Points on a hilly landscape, in no order, each with its height.
A ball rolls from a point to the lowest of its 2 nearest points, and stops where none of them is lower. Distance is the straight distance between rows; heights are no part of it.
j159: [ 20   1 -15   6  -2   2  19  -8   8 -19  18   9  -1  15  -2 -21  -2   6
  -1 -12 -16  27   3]  (h 37.4)
j309: [ 29  11 -24  16  -9   8  27 -18  -6 -20  -2   1 -13   0   3 -28   3  -9
  -3 -24 -23  19  17]  (h 42.6)
j420: [-15 -11   4   1  -7  -4  -8  -9   9  20 -10  -9  -8 -22  13  15   0  13
   1  -1   3 -10   8]  (h 59.0)
j906: [ 18   3  -7  19  -7  14  21 -16  -4   0  13   1  -4  -8 -32  -1  23 -20
  -5 -14 -18  12   9]  (h 48.0)
j987: [-24 -19  10  24   6  15  -4   4  22  -9 -31  -8  10  -1  19   6  -6   7
 -15   5   7   7 -21]  (h 49.3)
j202: [ 12  11  20  14   5  -3 -23  -4 -18   9   0  26  -4   0   1 -13   7  -3
  -3   7  -7  -3 -12]  (h 49.5)
j5: [ -9 -12  11  11   0   2   2 -16  -3  14   0  12   1  -8  -7  19  15  -4
  -9  -4 -17 -11  23]  (h 63.8)
j747: [ 10  -9  -6   2 -16  -2  -4  16   3 -14   5 -14   1  -2  22  -9 -11  12
   5  11  16   6 -23]  (h 22.9)
j2: [ 23  -8   9   6  -5   5   1   6  -2 -12 -10  23  20  26  16 -19 -17  14
 -18   4  -6   6  -2]  (h 62.5)
j738: [ 10   0   3   5  -9 -17  -3  15 -11  -2  -5   4   7  19  24 -12 -12  10
   4  14   7 -13  14]  (h 56.7)
j242: [ 21   3  -3  25 -21  38  13 -11   0  13 -24   4  -1   3 -12   5  11 -18
 -16 -13 -38   2  14]  (h 51.0)
j726: [  2 -23   6 -23  -3   1   5   0  16 -19  37  -3  -8  22   0  -6  -3  12
   6 -14   6  10  -5]  (h 24.6)
j552: [-19 -15 -10  -5 -20   3  12  -2  14  11   9 -23  -7 -13  -7  21  11  15
   1 -17   7  16   0]  (h 26.7)
j851: [ 13  19 -16 -22  -7 -13  12   7 -19 -20  22 -18  -7  13   7 -39  -5  -3
  14 -15   3   9  18]  (h 86.2)
j621: [ 28  21 -10   1 -14 -19   9  -7 -27   2   5   5 -17   1   9 -20 -16 -11
  13  -3 -18  -4  26]  (h 55.4)
j740: [  8 -35  16  -2   4  14  -7  -2  12 -22   0  14   8   7  15   0 -11  19
 -14  -3   9   6 -16]  (h 18.9)
j930: [ -2 -24  -1  -2 -18  12  16  -9   9  -9  15 -13  -1  -8   1   4   7  10
  -7 -17  -8  14   8]  (h 30.2)
j649: [ 12   1  14  20  -4  29  11  -1  -1  -6 -23   2  11   4  -1   3  -6  -3
 -27   9 -22  -4  -6]  (h 53.2)
j772: [ 19 -14  -3   6 -17  10  14   5  -5 -18   1  -1  15   9  21 -15 -14   8
 -11   1  -9   8   4]  (h 58.7)
j162: [ -8   6 -33  -7 -13  -6  18   7   4   7  11 -24   5   3  14   0 -12   2
  12  -2   2   9  29]  (h 45.1)
j639: [-15   5   2  21   0  -3  11   7  16   7  -6 -15   6  -4   5  16 -14  -3
  -7  15  -1  -7 -14]  (h 32.4)
j470: [-12 -21  14  16  22   8  -6  -6   3 -16  -6  28   8  19  -1   9   6   3
 -17   3 -12   4  -2]  (h 60.7)
j368: [ 26  33   6 -21 -15 -25   6   8 -23  -5  18  -5 -13  18  -4 -38 -14  -6
  17 -10   1   3  -2]  (h 83.0)
j226: [  4 -21   6   2  -7   3  -9  20  -1 -22 -11  -5  12   0  34 -13 -13   2
  -4  11  29 -10 -34]  (h 20.7)
j913: [-24 -17   9   8  -5   3   3   2  18   1   6 -12  -9  -1 -19  29  16  11
  -1  -4   8   6 -11]  (h 29.3)
j322: [ 32  10   1  -6   6 -10  22 -20  -1  -3  22  24  -2   5 -26 -14  -1  -8
  -2 -11 -17   2   5]  (h 70.4)
j229: [  5  22  -2 -46   3  -2 -23  27  -5   4  10 -20  -5   3   3  -1  -6   0
  22  14  12 -17  13]  (h 73.0)
j599: [  6 -12   0  20 -14  19  16   9   5  -6 -17 -11  18   2  12   3  -2   9
 -20   6  -5   1   3]  (h 55.5)
j117: [-39 -26   8   6  26  -6  -5   2  26  -7 -25 -12  11  -1  24   3 -10  -5
   3   6  22 -17  -7]  (h 45.0)
j953: [ 24   8  18  21 -14  11  -8 -13 -17  13   1  17  -8  -1  -9 -13   7 -18
  -8  -3 -23   0   1]  (h 52.9)
j4: [ 22  -6   1 -19   0 -10  21  -7  20 -19  27   7   0  24  -6 -24 -10  15
   1 -18   7  15   0]  (h 31.1)
j828: [-31 -22   6   0  22  -3 -12  -2   9 -16  11  14   1  17   2  18  -3   0
  -3   3   0   7 -13]  (h 58.1)
j818: [  4 -37   4  -3  -1  16  13 -10   4 -28  14  12  10   8  -2  10  -4  11
 -16 -10 -11  17  -3]  (h 25.8)
j630: [ -9   2  -1  15  -9  -7  -6   3 -31   7 -23  -6  10 -32  17   4   4  -7
  -8   8   3 -12  -6]  (h 47.7)
j54: [ 14 -10  27   6  16  31  -8   4  -8 -21 -40  11  24  10   0 -16  10  17
 -25   8   8  -8 -13]  (h 64.0)
j262: [ -8 -18 -19  22  10  14  14  -3   1  -7 -18  16  20   1 -12  30  13   7
 -19   3  -8  12   9]  (h 31.6)
j289: [  7  27 -11 -14 -12 -16   6   2 -15   4  11 -20 -19   6   9 -13 -22 -15
  21   0 -13  -5  29]  (h 63.7)
j18: [-55 -16  -8 -33  25  -3 -28   3   4   7 -13  -8 -11 -12  -4  30  11  -2
  12 -11  22  -4  -6]  (h 53.8)
j674: [ -3   7 -13  16 -17  -9   9  14   0  10  -5  -9   5  17  16  -3  -3   5
   5   9  -5  -5  27]  (h 50.8)
j868: [ 12  -8 -10  17  11   3   5   4   3 -10  -5  16  15   0  -6   8  13  19
  -8  13   6  10   3]  (h 28.5)
j103: [-11   2   2   2  20 -16 -19  -8  -1   7  -5  14  -2  -9  16   7 -15   1
   2  18  -5 -13   2]  (h 31.2)
j297: [-35   6  -8   1  -2 -12  -4   7 -20  18 -12 -19  14 -22  17  12  -1 -17
  -9   1   2  -9 -12]  (h 45.2)
j864: [ -3  12 -16   4   1  -6  21  -2   1   9  16 -17   7 -15 -27  19   6 -13
   3   7   1  -2   2]  (h 44.0)
j570: [ 51  17  -7  15 -13  21  24 -19 -10 -15 -17  11 -10   0 -14 -33   2  -9
  -9 -22 -24  17   6]  (h 46.1)
j49: [-32   6  -7 -43  19   9 -39  16   5   7   0 -11  -9  -5  -9  29  12   1
  18   0  14   1   7]  (h 51.6)
j125: [-53 -26  -2 -11  22 -11 -14  -4  16   4 -31  -9  -8 -26   0  15   9  -1
   7 -14  27  -5 -23]  (h 55.6)
j114: [ -2  19   6  24  -6  -2   6  -3  10  21   1  -7  -6  -3  -8  12  -8 -17
  -2  15 -11 -11  -1]  (h 36.2)
j344: [-27   5 -15 -17   1  -5 -17  22   0  10  -9 -22   1 -13  18  10  -2   1
  13  13  29 -10 -18]  (h 39.1)
j201: [ 12  13  -9 -15   9  -5  21  -4  19 -10  29 -12 -12  21 -17 -14   0   6
  15  -7   3  10  18]  (h 37.2)
j782: [-19   3  -3  -9  23 -12 -26   5  -5   1  -9   0  -4 -20  18   2  -2   0
  11  16  16 -14 -18]  (h 36.1)
j265: [-16  16   0 -24   2   0 -34   8  -2  24  -2 -15 -18 -15   1  12   9   6
  22   5  13  -6   8]  (h 49.2)
j96: [ 36   2   6  -3   2   0  14 -11  -2  -7  -1  32  12   7  -7 -15 -10  11
 -18  -2 -19   4   0]  (h 66.8)
j785: [ 20  15  -6  26 -24  10   4 -11 -14  13   4  -2 -12  -8 -10 -13  15 -18
   4 -10 -17  13  11]  (h 50.0)
j213: [-10  -8 -10   5  19  -7  -7   0   0  -4   0  10   7 -15 -11  22  13  10
   1  13  14   1  -9]  (h 25.1)
j666: [  0 -26  10  -9  -9   5   1   7   3  -6  10 -13   6  -6   7   2  21  15
  -2   1  19 -18  -3]  (h 57.9)
j130: [  7  -7  12 -24  14 -20  -4  -4   4  -7  17  38  16  20  -2  -9 -12  11
  -9  -5   6  -1 -19]  (h 31.8)
j211: [ 27  21 -20   3  -5 -12  18 -17  -5  -8   9  -1 -22  -3   0 -31  -6  -1
  13 -15  -9  11  25]  (h 47.6)
j492: [-24  -5 -14 -57   7  11 -19  16   2  -6  20 -21  -3  -4 -12  26   8  -3
  15  -4  13   1   2]  (h 53.6)
j452: [  4 -25  20  10  16  14  -3  15   9 -26 -26   4  27  14  20 -13 -17   3
 -14  11  27 -10 -25]  (h 25.4)
j675: [ 12   2  -1  17  -6   9  22  -2  -8   0   4  -5  13 -12 -22   7  20 -10
 -14   3  -9  -2   2]  (h 46.2)
j589: [-22  -7  21  31   7  21   1  -3   8   0 -35  -4   8   0   2   8   3 -10
 -23   4 -16  -2 -13]  (h 51.1)
j291: [-25   7  -4  20  20 -12 -10 -10  -3  18 -25   9   5 -25   2  14   3  -9
  -2  11   3 -10   4]  (h 25.3)
j755: [ 11  34 -10 -37   6  -4  -4   9  -3   1  21 -23  -9   3  -8  -7 -16  -9
  23   3  -4  -1  22]  (h 69.5)
j194: [  4  -3 -14   5 -10  -1  11 -17  -2  18   6   4  -6 -12  -4   8  11  -3
   1 -11 -19  -2  38]  (h 66.2)
j494: [ -1  13  12 -41  12  -7 -18  16   8  -2  25   3  -6  18  -6  -6  -8  -3
  12   9   9 -15 -27]  (h 30.3)
j442: [ -2  34 -16  10 -28  -8   3   5 -12  28  -1 -26 -16 -14  -3   3  -9 -15
  18   3  -1  12   3]  (h 54.2)
j973: [ 34  28  15  -3 -18 -31   4   9 -26   4  -2  19  -1  16  -5 -30 -11   4
   5   2   2  -3  -9]  (h 79.2)
j416: [ -9   5  -7  19  -9  -2  -1  17   1  -4  -6 -11   6   6  25  -1 -16  -1
  -1  17   2   6 -18]  (h 28.1)
j178: [-48 -12 -10  -9  28  -8 -20   1   5  -3   0   3   0   3   0  29   1   0
   7   3   9   8  -2]  (h 56.0)
j776: [ -5  10  -7 -14  -3  -6 -14   1  -7  12  15  -7 -10  -3   6   1   2   5
  14   4  -1  -1  16]  (h 45.8)
j592: [-19 -29   5  12  11   5   0   7  33  -8 -12  -9  10   6  17  14 -10  10
  -2   7  26  -2 -12]  (h 47.4)
j70: [ 15  24  16   9 -12  -9  -6   1  -6  11  10  -3 -15  -1   0  -7 -17 -12
   9  12 -10  -7 -14]  (h 41.3)
j235: [-11 -16  -4 -35  -3   4 -10  13   1  -2  22 -19  -5  -3   5   5  18   8
  12  -4  19 -14   0]  (h 55.8)
j636: [ -7  15  19   5   3  -1 -23   7   0   9   9  -1 -14   3   1  -5   6  -2
   8  12   1  -5 -21]  (h 45.7)
j998: [ -1 -23  26   2  12   5  -5  11   7 -15  -3   6  11   9  -6  -3  21  13
  -9   4  20 -18 -15]  (h 60.1)
j725: [ 36  33  10   5 -14 -14   0  -8 -13  11  10  27 -10   9 -16 -32  -2  -9
   7 -10  -8  12 -10]  (h 76.0)
j261: [-12  16 -19 -12  -5  -5   2  11   0  16   7 -27   2 -22  -4  17  -4  -1
   9   8  13   0 -11]  (h 41.7)
j804: [ -5   4 -26 -10  -4  -1  18  -5  14   0  20 -22  -9   3  -7  -1   9   8
  15 -12   2  17  31]  (h 41.1)
j716: [ 32  16  -3   8 -17 -15  14  -2 -21  -3  -7  25  -4  20   9 -29 -15 -12
  -3  -9 -30   1  16]  (h 63.9)
j874: [ 13   9  -3 -19   0 -16  -8   9  -3   0  18   6  -2  19  10 -19  -5  17
  14   5  10  -2  13]  (h 51.2)
j430: [ -7  15  -3  32 -12  -1  12   1   2  36 -23  -7   6 -14 -10  16   4 -18
 -11   3  -7 -11   6]  (h 39.2)
j519: [-10  -5   8  22  19   2  -5 -14   0   4 -21  12   1 -27 -17  23  11  -1
  -8   9   1  -3 -11]  (h 21.8)
j268: [  9  38  -4   0  -8  -1 -11   0  -6  27  15 -15 -18   0 -19  -3  -3 -20
  24   9  -2   2  14]  (h 51.4)
j770: [-43 -15  -6  -1  13 -11  -5   5   3   6 -22 -16  16 -17  26   6 -10  -9
  -5   0  17 -13  -9]  (h 42.5)
j214: [  1  17   1   1   1   0 -20 -14  -1  25  19   5 -22  -6 -18   6   6  -8
  18   4  -4   9   8]  (h 49.1)
j110: [ 39  30   3  -5  -8 -19  27 -16  -3  -2   5  31   1  12 -19 -38 -12 -12
  -3 -22 -14   9  -3]  (h 73.3)
j690: [ -1   2  -6  -1  -9  -8  -3  10 -34  -3   9  -7  12 -17  13  -4   7  -7
  -1   8   0 -12  -2]  (h 50.9)
j32: [  0 -18  -1 -43  10  -1 -15   1  11 -14  33  11 -13  13  -3   6  -3  14
  17  -6  14   5 -13]  (h 30.1)
j862: [  1  -2   5  30  18  24  -7  -6   1  -2 -30  30   5  15  -8  13  15  -4
 -20   4 -27   3   6]  (h 62.8)
j956: [  7   6  13 -40   9 -16 -10  -1   4  -2  34  24  -2  19 -16 -11   1   6
   8  -9   6   3 -22]  (h 24.4)
j803: [-30 -21   8   1  13  -9  -5 -16   7  13  -8   9  -6 -12  -4  30   8   8
  -3  -5   1 -12  19]  (h 61.4)
j607: [  8  -8  34  17  12  18  -3   0   1  -8 -25   5   9  -5 -14  -3  21   7
 -19   9   4 -18 -12]  (h 62.1)
j719: [ -6 -37  -2  10   5  23  12  -2   5 -25  -9   7  17   1  -9  28   1  15
 -22  -3   2  16  -4]  (h 30.5)
j330: [ 48   8  -1  20 -19  35  12 -27  -8   5 -17  14  -9  -5 -22 -13   8 -28
  -9 -18 -29   4  17]  (h 49.0)
j197: [-39 -13   4  -8   4  -8  -9  -3  25  23 -16 -16 -11 -18   4  27   0  10
   5  -8  20 -10  -9]  (h 57.1)

Where does a ball stop that starts at each point below?
j953: j226
j675: j519
j368: j770
j738: j726
j772: j770
j862: j770
j442: j519

Call two points neighbours if one is among the 2 nearest of the other. Go from one point of each pair to the other, from neighbour to neighbour, staying as low as possible. Name the highest point that can't be avoided.
j552, j519: j913
j309, j770: j649
j740, j776: j442
j740, j552: j930
j956, j726: j32
